Points on a hilly landscape, in no order, each with its height.
A ball rolls from a point to the lowest of its 2 nearest points, and stops where none of them is lower. Distance is the straight distance between rows; heights are no part of it.
(957): [ 12  -6   9 -27   1   2 -17 -24  22  17   2 -20 -23  19   3  -2  23   4
 -10 -16  20 -13  14   1   0 -31  12 -21 -15 -14   1  -9 -15   9  -5  -4]  height 259
(491): [  2  37  30 -22 -19 -10  -5 -28  37   4  12 -32  -1  13  -8  -8 -16  -3
   5  11  12  11   5  25  31 -29 -13 -16   7  12   1 -12   2  26   1  -4]  height 254
(1086): [-13  14 -11  36 -39  21  20 -10  -9  -9  -8  -3  -1  12   1  -6  15 -40
   3 -11 -19 -13  18   3  20  -3   0  23  -5  10  -6   4  -9   5 -12  16]  height 469
(845): [ -2  12 -25   8  -4  -5  46 -11 -21  -8 -25 -12   3  21 -15   3 -20 -14
  -6   5  -7  -1  -9   4  -4  27 -13  11  -6   7 -15  10  -1  27  25 -15]  height 276
(820): [-14   4 -14  20   1  10  11 -57  23  18  -6   2   7  24   3 -13  22 -26
  21   4  14 -36  -7  19 -13  -2 -27  -3  -1  25 -25  16 -23  29 -30   4]  height 146
(169): [  9   6  -7  -6  -9  13  11  -8 -15 -11 -18  -9   1  22 -15   6  -2  -2
 -18 -16   3  10   5  -8   3   4  18   5 -13  -7  14  -9 -10  11  11  -2]  height 34
(674): [ -6   6 -32  29 -17  10  38   1 -31 -10 -21 -11 -14  30  14  14  -7 -29
  -3   5 -26 -18   4   4   6  29 -10  24   1   9 -18  -3  12  19  25 -28]  height 121
(187): [ -4 -22  -5  33 -13   3   5  29  -8 -11 -39  38  -4 -24  29 -18  26 -33
  15 -28 -19   1  -5  -1 -11   8 -17  30  33  -2 -43  18  11  10   9  26]  height 436
(527): [-18  15 -42  20  -3  29   7 -36 -36  13 -21  -9  13  62  26  24   9 -12
   1   1 -24 -54 -10   8  -2  11  -5  21  -9  32 -11 -10  -7   2 -25 -25]  height 198
(737): [-20 -32  26  11   1 -26 -48  44   6  -9  19   5 -21 -22  57  12  -7  34
  17   5 -48 -14  -4  28   7   5 -22   2  22  32  -7   4  22 -31  10   5]  height 844
(1284): [  4 -20  -6 -18  17 -24 -13  -9  14  10  -8   5 -20 -27  -7 -19   8  15
   4 -15  29  12  -1 -11 -11 -20  14 -23   6  -3 -18  10  -9  18 -12   2]  height 446
(69): [-26 -28   7  24   6  -9 -53  35  -8 -10  31   8 -28 -12  65  19   2  26
   2  16 -61 -35  -3 -11  10   7  -7   7   1  27   9   0  13 -33  -4  -4]  height 808
(934): [ 16  15 -13  18 -17  11  10  31 -43 -15 -16   0  26  15 -16  19 -21  -6
 -15 -13 -21  24   4  -2   1  24 -15   8  -2  -8  37   1  26 -29  17  11]  height 510
(571): [-28  -9  16 -21   6   7 -21 -12  21  13  33  -4   6  13  14  35  -7  56
 -14  29 -15 -43  -2  12  -7  -3  -2  10  -7  24  16  -5 -13 -44  -8   3]  height 490
(15): [ 13  28   6 -25  10  13   7 -32   6   9  -8 -15 -10  23 -24  -3   1 -30
   0 -21  32  -9   0  -4   7 -11  15   0 -39  -6  21   4 -20  45 -32   3]  height 489
(351): [  4  32  11   4 -21 -11  26 -22  29  -1   5 -25  -3   4  -4 -13 -23 -17
  10  20   8   5   3  19  25 -12 -21  -9  19  10 -22  -4   8  37  22 -11]  height 339
(1306): [-16 -20  -5   0  -3  16 -15 -27   4   5   1   0  -2  17  11   2  36   4
  -5 -16  -3 -29   2  -1  -9 -17  14  -4 -28   1 -10   2 -36 -10 -28  11]  height 323
(797): [-19  -1 -22   2  17  -6  48 -28  17   8 -13  20 -20 -29  -1 -35  15 -54
  25  18   6  -5   1  -5 -17   7 -13  34  16 -13 -42  26  -4  59  -1  -2]  height 652
(937): [-14  -2 -20  48 -18  11 -21  -2 -20  -4  -8   6 -22  13  60   3   0  -1
   3  -3 -33 -31   5   3  11   8 -18  10  18  35 -26 -11  11  12   2 -24]  height 743
(386): [  7  11   0 -27  12 -10 -12 -30  30  32  16 -23   1  -6 -12 -17  -5  25
  -2  17  52   2   4   7   4 -35  10 -37  13  -5 -15 -24  -8  12 -16 -19]  height 839
(149): [  6   2  17  35 -31  -5  -7  27  14  -5 -10  20  -6 -16  25 -15  -3 -20
   6 -11 -25  14  18  17   8  -4 -35   6  38   6 -12  10  32  -3  19  24]  height 537
(223): [ 17  20  13 -46  37   9  -2 -13  10  27  25 -12 -19  -9 -30  -5  -1   3
  -3   5  66  -4   9 -24  12 -31  50  -9 -38 -31  34 -24  -8  18 -30 -21]  height 184
(143): [  6  25  17  -4 -12  -6  -4 -49  52  22   6 -19  -5  19   6 -16   3 -21
  17   6  20 -17   3  27  10 -30 -31 -17  14  17 -25   3  -4  37 -11 -11]  height 154
(475): [  1  11  31  -1 -34 -11 -19  -2  22  -9   5 -14 -24  13  11   0  -3 -10
   1  -8 -27   9  16  18  29 -20 -20   0   3  20  18  11  13   9   2  18]  height 519
(1327): [ -2  13 -21  30  -5  27  -1 -39  -6  19   1 -19  -4  61  46  20   3 -10
   9  24 -11 -55 -12  16  -1   9 -27  -3   7  29 -19 -18   9  21   0 -46]  height 688
(896): [-23 -15 -23  30  -4   5   6 -26   7   2 -19  10  17  -3  13  -8  19 -13
  32  -9  -4 -33 -19  18 -12   3 -14   5   4  42 -39  20 -27  15 -27  15]  height 222
(44): [ -7  -7   5  -4   8 -17   2  11  11  -5  27  16  21 -45 -19   0 -15  48
  -7  21  15  17  -8 -11 -11  15   8  -4  -2  -7   7  10 -14 -31  -6   9]  height 689
(826): [-23 -40  15  10  -9   0  -8  16  22 -10  18  22  -9 -30   4   0  32   6
   8 -11 -18 -15   4 -10  -1  -9   6   4 -15 -11  -8  20 -22 -30  -6  27]  height 804
(1305): [ -5  15  -8  -7   3  27  -3 -31 -10  15 -10  -9  17  44   4  24  -1  24
 -17  -8  -2 -32 -11   7 -13  -9  11  12 -18  18  19  -6 -20 -13 -16   5]  height 488
(4): [ 21  26  20 -47  22 -10   3   2  12   5  32 -13  -3 -20 -34  -1 -18  15
  -5  16  50  19   3 -24  26 -30  42 -11 -16 -38  32 -28   6   5   3 -21]  height 239
(590): [ -1   2  -3   1   6  -7  -8 -50  38  23  -4   5  -6  -5   3 -25   9  -9
  18   0  36 -15  -1  13  -9 -23 -13 -25  17  17 -30  11 -17  35 -31   2]  height 67
(965): [  3  -5 -25  37 -21   9  19  26 -39 -15 -27   8  -7   7  18  -1  -3 -21
  -6 -17 -23   6   8   3  -4  36 -19  18  14  -1 -27  -6  18   4  24 -11]  height 285
(190): [ 16 -17  -9   3  26 -20  -1  38 -24 -16 -11  29  25 -30 -32 -20  -4  -6
  11 -22   0  45 -29 -16 -20  19  11  -5 -11 -14  20  24   7 -13   0  16]  height 746
(426): [ 17  10  14   3   2 -13  -2  16   8  -1  22  31   9 -41 -21 -42  -9  -2
   8   6  21  60  13 -11   6  -4  -2 -20  20 -35   2   2  24   2  -2   3]  height 641
(938): [ -6 -45 -14   9  18  -7  -1  66 -29 -21  -8  16  26 -21  -5  22  15  21
  17 -20 -34  -9 -26  -6 -14  32  11  12 -20 -14   9  15  -5 -60   9  11]  height 628
(1073): [-11 -41   7  25 -12   2 -18  39  -8 -17  -9  28 -13 -24  33   0  33  -3
  16 -26 -40  -8  -7  -2   0  -7  -1   8  -3  -1 -18  16  -2 -27   4  28]  height 854
(1206): [ -6 -48  -9   0  14 -12 -16  15  -6  -8 -30   7 -13 -10  13   1  22  18
  12 -33 -10 -12 -30   3 -14  -1  14  -9  -9  18 -15  19 -19  -3   6   7]  height 633
(1210): [  5 -34   6  16  14 -13  -9  47  14  -4  10  29  17 -73   4 -18   9  23
  25   1   5  29 -17  -3 -21  22   2  -9  14 -17 -23  18  -1 -26   0  20]  height 696
(645): [  5  21  -3  -8   5  -5  18 -14  -7 -10  -9   6  -6   1 -32 -16  -4 -37
   4 -25  16  15   0 -17  12   6  13   7 -28  -4  16  15 -13  43 -28   7]  height 527
(249): [ -5 -15 -24  42 -12   4   1  46 -36 -13 -10  14  24 -20  15  14   2  11
  12 -18 -29   3  -4  12  -7  36  -7  12   4  13  -9   5   6 -43  -8  18]  height 612
(1318): [ -3  14  -3  10 -17  22 -25  15 -25  -1  16 -12 -19  33  39  34 -16  16
 -22  19 -42 -17  11 -16  27   0  17  14   0  14  43 -25  22 -24   7 -14]  height 635
(1129): [  5 -10   9 -49  27 -23 -21 -17  34  31  20 -21 -23   2 -16   5  11  28
  -8  -2  32 -23   8 -11 -10 -36  14 -26 -20 -19   8   0 -12 -10 -14 -13]  height 330
(458): [ -6  20 -30  12  -4  51  11 -24 -37   9 -17 -19  20  54  25  28   5   3
 -13   9  -8 -42  -1   3   4   3  28  23  -6  13  -2 -41 -16 -11  -8 -26]  height 268
(280): [ -3   6 -16   6   7  18   1 -58  10  22 -10  -3   0  42   2 -12  44 -55
  18   5  33 -38   0  13 -19  -7 -17  -1  -7  -8 -24   1 -30  32 -44  -2]  height 196
(734): [ 19 -18   8  11  14  -6  -8  36   9   8  20  41  25 -61 -11 -36   3   1
   9   0  11  54   2 -14 -20  15 -10 -11  16 -37 -10  12  26 -19   0  13]  height 664
(490): [-18   0 -28  25 -15   5  32 -10 -12 -12 -26   8   4  -2  -9 -19  15 -43
   8  -8 -13  -5   8   1  -1  14  -5  28   4   7 -32  15 -15  19 -15  11]  height 395
(210): [ 11   6  25   2 -19   6  -5  36   8  -7  32  -2  16  -5  -8  -2  -9  -3
  -9  12 -15  34  25   7  11   8 -17 -12  14 -23  28 -16  31 -36  22  21]  height 529
(595): [  9   3 -27  13   4   1  18   4 -31 -11 -12  24  22 -32 -33 -31  -6 -19
  -3  11  24  52   5 -18 -11  32  21   8  12 -26 -13  -3  -5  16 -10  -7]  height 501
(334): [ 12  28   0  -5  -3 -21  23 -15  11  -4  -7  -5  -3 -14 -15 -26 -23  -8
   3  13  24  27  -1   0  11  -4 -10 -18  19  -4 -30   3   7  41  16 -17]  height 408
(1155): [ -4  17   1  15 -27  -4  -1   0  -9  -8  -3  -9   1  14  12  15 -26  15
 -10   8 -22   4   3  19  14   8 -23   0  10  36  10   1  11  -3  12   5]  height 378
(311): [ 13  12 -15   2   6  -3  19 -12  -8   0  -6  11  -1 -33 -25 -34 -12 -13
   4  24  43  40   8 -13  -1   7  19  -9  20 -19 -23  -9   3  39   0 -20]  height 462
(319): [-21 -27  10  -7   0   8 -18 -15  23   9  22   2  -7   9  14  22  22  33
  -9   2 -13 -38   1   1  -8 -17   2  -2 -24  10   6   1 -25 -31 -14   2]  height 414
(929): [  3  18  19   2 -15 -30  -4  23   8 -10  -4  -1  11 -24   1 -24 -24   9
  -4   4  -5  40   3  24   8   2 -42 -17  39   3 -25   1  30   3  23   5]  height 800
(720): [  0 -30  -4   1   6  -3 -30 -32  18  19 -21   4 -17  21  34  -6  32   0
  19 -20   8 -33 -11  18 -17 -25 -18 -24  10  25 -38  16 -12  23 -11  -6]  height 614
(1317): [ 12  -5 -15  45 -25  22   2  44 -35  -4 -11  16   6   1  20   0   5 -29
  -3 -18 -33  20  22   0  -3  28 -22   7  19 -17  -5  -8  34 -22  15   5]  height 399
(298): [ -5  -9  -9  48 -17  -2 -23  51 -31  -6   0  16   1 -16  37  18  -6   7
   2  -5 -41   1   4  14   5  25 -27   5  13  22   9   0  28 -43   1  17]  height 667
(536): [  8  32  17 -26   4  48  19  -8   4   6  15 -20  17  18 -18  24  -7  17
 -20  16  18  -7  -8 -12  12 -17  40  26 -23 -14  36 -35 -16 -24  11  10]  height 400
(1298): [  2  10  15   7 -21 -13  13 -26  30   1 -11  -8 -31  16  13 -10   2 -36
  19 -13 -21 -15   1  13  14 -16 -33   7  -6  23 -15  32  10  44   6   1]  height 775
(1100): [ 27  -6   4  -5  -2  -1   2  31 -11 -14   0   4  14  -9 -16 -18  -7   0
 -15 -13  10  45  10  -9 -11  14  -1 -15  10 -39   7  -7  20 -11  33  -6]  height 98
(222): [  7 -11 -12 -33  35 -24 -18 -19   7  32   5  -8 -26 -20 -23 -17   4  17
   0   0  55   1   7 -23 -16 -34  30 -32 -14 -17   6  -1  -4  15 -28 -15]  height 388
(241): [  0 -20 -26  16   3  -5   9  47 -43 -21 -23  11  40 -12 -14   7   9   4
   5 -34 -27  13  -8  -3 -15  31  13  20  -8 -10   8  10   2 -47  -8  14]  height 531
(502): [  3 -19  23  35 -15  -5 -19  54   9  -4 -21  36  -1 -32  42  -9  13 -16
  22 -25 -32   8 -11  16  -7  -3 -34   8  34  12 -18  17  35 -14  15  38]  height 600
(749): [ 10   4  16 -44  18   9   5   0  15   0  22 -14  -9   5 -29  15   3  16
 -20  -3  22  -5  10 -25   3 -18  37   5 -36 -37  35 -11 -14 -12  11  -8]  height 402
(858): [  4 -17  25  -9   6 -29 -17  47   9  -5  21   8  16 -32  -1  -8 -13  28
  -4   3 -17  36   3  15 -13  14 -32 -20  18 -15   2   7  31 -40  23  12]  height 717
(497): [ -2  20   2  38 -45  20   1 -10  -4  -5  -4 -10 -27  30  24   9   7 -42
   1  -2 -32 -23  16   5  32 -11 -13  14  -7  21   7   5  11  15  -1   2]  height 514
(1186): [  9 -19   5   4  -4 -16  -6  17   9  -9 -14  13 -12 -24   8 -18   6  10
  -4 -20   6  24   2   1 -10  -1  -7 -12  25  -3 -26  11   2   6  14   7]  height 511
(201): [  6  24  -9  -8  -1  36  32 -26  -8   0 -12 -22  19  24 -23   3  12 -33
  -6   9  32  -3  -2  -7   9   0  40  12 -13  -7   3 -31 -24  23  -6  -6]  height 247
(1357): [ -3 -40  -4  -4  17 -12   1  32 -10 -14   6  13  10 -22 -10  18   7  32
  -6 -13 -10  -1  -8 -19 -21  23   9   5 -15 -21   6  10 -11 -41  15   1]  height 713
(195): [  5 -32  -6   2  15 -19  -5  33 -12 -21 -27  19   2 -25 -14 -14  12   1
  18 -33  -8  23 -35  -6 -14   9  14  -7  -5   5  -1  27 -10  -3   6  23]  height 701
(1349): [  0 -11  -6  11 -16   5   9 -12   6  -2 -21   0 -17   2  19  -9   4  -9
  -3 -11   4  -2  13   9  -1  -2 -14  -3  23   7 -37  -2  -1  27  18 -11]  height 433
(791): [-10   4   6 -27  33 -18   0  -9  11   5  24  17  14 -32 -32   4 -23  51
 -11  19  26   7 -17 -20 -10  -9  26  -6 -19  -4  26  11 -17 -21 -19   3]  height 661
(1239): [ -7 -20  33 -23   6 -29 -22  43   6 -13  27   0   7  -6  -3  23 -17  29
  -7  11 -34  10  -1  10  -3  12 -25  -6   5  -1  32  15  27 -48  21  15]  height 765
(63): [-15  12  16 -35  14 -28 -16 -19  40  20  37 -10   2 -24 -18 -14 -20  42
  -4  22  26   8   3   8   9 -30   6 -27   5  -2   3  -5 -11 -14 -20  -2]  height 819
(191): [ -6  22 -35 -10  13   6  41 -35 -21  -2 -28 -13  18  26 -36   1 -12 -25
  -2   9  12  -8 -12  -4 -13  21  13  22 -16   0  -4   3 -19  29 -10 -16]  height 380
(574): [ -9  12 -20  41 -17  17   8 -17  -5   8   3 -15 -16  27  47  10 -10 -14
   7  22 -24 -41  10  15  17  11 -29   8  22  32 -27 -16  15  28  20 -38]  height 712
(1286): [ -4 -36 -31 -13  29 -14  -5  -9 -11   7 -38  10 -14 -31  -5 -22  24 -10
  13 -17  29   6 -13 -12 -32  -1  19  -8  10   9 -33  15 -20  30 -17   3]  height 512
(565): [  1   7   7  -5  -1  -9   2  18 -11 -17   2   8  23  -5 -27  13 -16  19
  -5 -11 -12  22 -15 -11   0   9   4   7 -16   4  47  21   2 -30  -4  35]  height 829
(338): [ -4  14 -20 -14   3  28  22 -32 -12   2 -15 -13   4  14 -24 -18  30 -60
   4  -1  29  -6  11  -8  -1   0  30  13 -18 -17 -12 -22 -35  37 -34  -3]  height 300
(807): [  0  -6  19 -45  14  -7 -16   2   4   6  15 -21  -9  24   4  38 -17  53
 -26  12 -16 -18   6  -4  -4 -12   7   4  -3 -13  19 -15   3 -30  33 -28]  height 726
(466): [ -9   9 -14  -8  31 -14  38 -47  23  22   5  10 -30 -13 -10 -30   3 -55
  30  23  25 -11  -3   0  -8  -3 -12   7  -9 -11 -24  26  -2  73 -23 -13]  height 694
(890): [ 22  10   0  -9  10  19  27 -38  19  19  -2 -34   2  18  -9   0  17 -45
  16  23  54 -14  -3   5   3 -13  21 -20   6  -8 -30 -35 -14  45   4 -21]  height 332
(238): [ 12  -2  -5 -11  16  -6   3  21 -17 -19   7  19  10 -11 -41 -16  -3  -4
  -4 -24  13  39  -1 -30  -6  13  21   2 -20 -35  42  14   1  -9  -3  13]  height 777
(653): [-13  -1  31 -18   5 -37 -18   4  40   1  36   9  -3 -40 -17 -18 -14  27
   6  12   5  23   3   6  12 -21  -2 -16   7   1   9  15  -2 -12 -16  19]  height 797
(693): [ 19  36  17 -19   5  18  20 -16   9   3   8 -24   8   5 -25  -1  -6 -21
   2  11  46  13  -1  -9  26 -15  40  -7 -15  -7  12 -32  -8  31  -2  -7]  height 183
(1025): [ -2  -9  25  -1 -24 -19 -38  18   2  -7   5  -7 -31  20  33   6  -3   7
  -5  -7 -50   2   7  11  24 -12 -15  -2   8  27  18   8  27  -8  11   3]  height 579
(618): [  2   5 -35  19  -9   3  18  23 -53 -19 -36  -1  24  16 -10  17 -12   0
 -12 -20 -20   7  -2  -3  -8  34   4  25  -1   1   7   0   3 -21   8  -6]  height 403
(156): [  4  30  12   8 -38  14   9 -11   1  -3   3 -22  -7  34   3  15 -13 -16
  -5   6 -16  -4   7  11  29  -7 -11   5  -4  24  20  -4  10   9   7   4]  height 451
(783): [  3  -6  -7  22  -6  -7  25  16   0 -10 -32  27  -5 -23   3 -28  10 -40
   8 -10   1  27   3  -5 -16  21 -17  18  28 -13 -40  18  12  25  17  10]  height 344
(164): [ 15  39  20 -34  11 -27  -2 -17   7  -3  -1 -15  -1  -2 -32 -12 -31  12
  -7   2  27  29  -7  -4  22 -21   5 -20 -11  -1  19   2   4  28  -5  -8]  height 602
(1255): [  2 -29  27  19  -6 -14 -31  59   6  -3   9  20   3 -28  31  -1  -1  10
  10  -8 -36  17   1  25  -9  10 -38  -8  27   4  -6   5  38 -33  19  23]  height 662
(1048): [ -3  20  26 -31   0 -15  -1   9  19  -7  35  -8  19 -18 -24   0 -25  39
 -19  32   6  28  10  -1   7  -4  -1  -8   6 -18  28  -6   8 -29  10   7]  height 589
(756): [-21 -29  29  -1  -2 -17 -12  19  43  -3  36  16  -5 -42  -4   4   8  21
   9  14 -12  -7   5  -2   3  -4  -8  -3   1   2   3  18 -12 -36  -5  26]  height 764
(243): [ -5  -8 -27  -8  27 -19  29 -23  -4   6 -23  20 -23 -31 -18 -36   2 -38
  14  17  28  18  -5 -10 -22  10  -1  10  19  -5 -41  15  -2  59  -4 -18]  height 607
(224): [ 16  -4 -10  22  -6   1   9  30 -18 -11 -17  23  20 -22 -11 -25   1 -20
  -2 -16   0  44   4  -6 -18  31 -17  -1  18 -22 -11   7  17  -4  15   8]  height 230
(1051): [ 17  18   5  -1   0  42  26 -32   0  13  -8 -34  20  46   0  19  18 -35
   5  18  35 -28 -13   8   7 -10  34  -4  -8   4 -11 -44 -17  19   7 -14]  height 294
(72): [ -4  -7 -22  20  -2  23  -5 -42  -1  18 -12  -7  -1  45  32   6  22  -7
   7   5   9 -42   4  22 -14   3 -20 -12  13  16 -39 -14 -13  24  -3 -26]  height 668
(1127): [ -2 -20  -4   5  -2  10 -36 -32   5  15  -4  -6 -14  38  45   8  19  19
   0  -9  -4 -38   1  16 -11 -18 -17 -23   5  21 -22  -9  -7   5  -9 -22]  height 644
(809): [  9  14   4   2 -22  14  -8  28 -31  -9   9  -9   5  23  10  35 -25  14
 -24   9 -29  11  10   0  16   8  -2  10   6  -2  46 -17  29 -35  27   4]  height 585
(1315): [-12  17 -25  26 -21  18   4 -17 -22   3 -13  -9  -1  38  23  28 -18   9
  -7   6 -25 -32  -5   9  11  14 -13  12   0  42   2  -5   4  -1  -4 -16]  height 283
(966): [ 28  32  21 -33  23  18   2 -27  21  30  12 -29   0  14 -14  -1   5 -17
   4   8  67  -7  -2  -3  16 -31  35 -20 -21 -13  14 -36 -13  27 -24 -12]  height 126
(1120): [  6  -2 -15  -4  -2  13  18 -35  10  12 -14 -16  -4   8   2 -13  11 -17
   4  10  35  -8  10   7  -9  -1   1 -16  19  -2 -40 -16 -14  40   7 -20]  height 372
(378): [  9   6  24 -40  15  10  16  14  16  -8  33  -9   4   3 -38  31  -9  21
 -25  21  11  -7   7 -33   0  -4  19  19 -17 -46  33 -16  -5 -37  36 -16]  height 338
(736): [-12 -28   4 -12  13  -5  -9  21 -11  -9   7   6  -2   5   5  40  -3  47
 -18  -3 -32 -20  -8 -12 -13  10   7  13 -16  -3  22   6  -9 -42  17  -5]  height 781
(1144): [  7  16  21 -22  -6 -38 -17  24  -4 -16   3 -14  18 -11  -9  -6 -30  29
 -15   6  -7  42   0  18   8   2 -29 -22  25  -5   5  -5  27 -18  27   0]  height 763
(27): [ 14  32  23 -16  -6  -7   6  -2   6 -16   2  -7  -7   6 -27  -5 -19 -10
  -3 -18   8  28   4  -9  21  -7   4  -5 -21  -5  36   9   1  25  -7  15]  height 568
(754): [ -7   3   1  30 -20  -8 -37  41 -29  -2  13   5  -7  -1  34  28 -29   3
  -8  17 -43   6  10  23  16  19 -31   1  22  31  36   1  47 -41   1  16]  height 707
(1034): [ 13   5  13  33 -35  13  -2  29  -6  -8   6   5  -3   2  16  -1  -1 -17
  -7  -4 -24  20  26   7  14   5 -18  -3  22 -11   8 -11  31 -15  22  14]  height 475
(817): [ 17  18  20 -12  -3  -1   5   9  16  -6  31  -2  10 -26 -26 -21 -13  11
  -5  20  27  45  14  -9  18  -9  18 -21   8 -36  13 -20  10  -4  10  -3]  height 618
(694): [-19  -9  -8  43 -17  19 -41  10 -15  -3  23   1 -26   3  69   8   2  14
  -8  11 -46 -29  19 -10  20   0  -5   6   8  18  -1 -22  11 -16  -5 -14]  height 774
(975): [ -7  13 -30  -5   9  17  18 -43 -18  10 -32 -10  21  44 -13  15  -1  -3
  -6  -7   6 -29 -17   6 -20   9   3  10 -14  18  -1   4 -25  15 -17  -9]  height 435
(1302): [-18   7  20 -28  -3  -4  -8  -6  18   0  26 -12  11   3  -7  20 -26  49
 -21  24  -5  -2   0  12   0  -6  -1   3   0  16  27  -1  -3 -32   2  17]  height 546
(1097): [ 22  -1   7 -23   9  -5   3  25  -9 -15  13  -5  17  -9 -26   9 -17  29
 -25   7  10  23   6 -19  -9   5  12  -1  -5 -47  34  -7  10 -29  37 -13]  height 233
(37): [-14 -30   8   9   8 -15  -1  37  19  -9  26  22  22 -53 -13   5   2  30
  21  14  -9   4 -21  -3  -9  20   5  -3  -5   2   5  22 -15 -44  -5  25]  height 725
(380): [ 15   5  16 -17 -10  18   1 -16   8   3   2 -31  -4  32   4  17   4   8
 -14  -1   9  -7   7   3  15 -21  23  -9 -10  -3  11 -31  -6   5  15 -11]  height 174
(421): [  4  18  13 -29  23 -34 -10  -3   4   0  15  15   3 -27 -33 -13 -29  36
 -10  10  28  39  -8 -16  12 -17  16 -23 -10  -9  25  10   4   0 -11  -6]  height 634
(1133): [ -1  17   7  -9  12 -15  29 -41  40  20   2 -10 -29   8   0 -21   3 -44
  25   1   9 -20  -4  14   0 -10 -32   1  -9  -1 -22  33   1  62  -5 -10]  height 730
(211): [ -9   6 -13   1  -2  25   1 -41  -4  10 -14  -8   1  34  -5  -8  35 -35
   4 -15  15 -27   4   2  -9 -12  10   2 -26  -3 -10  -4 -37  21 -39   8]  height 244
(1058): [-15 -17  22 -19  13 -16 -16  38 -11 -10  24   4  -1   6   9  52 -22  45
 -18  23 -44 -19  -3  -8  -9  22  -9  20   1   3  35   5  18 -56  24  -2]  height 813
(973): [ 10  18   7 -36  14  17   0 -12  -2  -3   0 -10  -5  17 -29   7   6  -5
 -16 -27  22  -2   5 -19   7 -13  33  12 -44 -24  43  -6 -22  14 -22   7]  height 450
(825): [-22 -15 -27  18   7 -10  29 -18  -2  -3 -31  13  -1 -17   0 -19  13 -30
  23  -7  -5 -14 -19   6 -21  19 -13  19  10  22 -49  25 -18  33  -8   6]  height 312
(770): [ -1  -8 -12   6  -2  -1  -4  10 -31 -19 -26   1   2  22  -1  19  -5  13
 -15 -28 -27   1 -10  -8  -6  12   9  12 -16  10  22  10  -4 -14   8   9]  height 241
(1345): [ -9 -46 -19  -4  18  -2 -17 -17  -8   4 -35   6 -13   1  17  -8  45 -13
  17 -30   3 -26 -16   0 -25 -14   8  -8  -2  16 -37  14 -28  16 -15  11]  height 570
(158): [ -5   5  19 -28   1  19 -20   2  -6   6  20 -17 -15  40  24  43 -14  40
 -28  22 -34 -27   3  -9  11 -11  18  19  -9   0  42 -22  10 -32  20 -18]  height 678
(1124): [ -2  25  -3   0  -9  62  16 -12 -15  13   0 -21  21  40   9  33   4  12
 -18  16   2 -30  -1  -1  12 -13  40  27 -15   3  18 -47 -14 -29   6  -5]  height 333
(228): [  0 -16 -37  -7  34 -23   2 -25 -21  14 -26  18  -9 -34 -22 -27   3  -6
  12  12  44  21  -9 -17 -28   9  19 -11   9  12 -29   8  -9  43 -26 -20]  height 560
(1339): [  8  -7  21 -12  16 -17  -2  30  10 -12  28  24  12 -28 -35  -9  -7   8
   3  -7  -3  32   0 -21  -3   4  -1 -10 -14 -26  39  20   7 -26  -7  23]  height 799

Call two points neighbours if one is among the 2 nearest of the other. Go from one point of each pair to the other, from neighbour to neighbour, staying as low as possible. Name the highest point that can't be avoided.
(966) / (590) -> (338)
(169) / (966) -> (1186)
(241) / (527) -> (754)
(1100) / (527) -> (749)

For each start below, name every point that the ball comes to, in order.
(826) -> (756) (37) (44) (791) (421) (164) (27) (645) (15) (973) (749) (378) (1097) (1100)
(737) -> (1255) (502) (149) (1034) (1317) (965) (674)
(807) -> (158) (1318) (809) (934) (618) (770) (169)
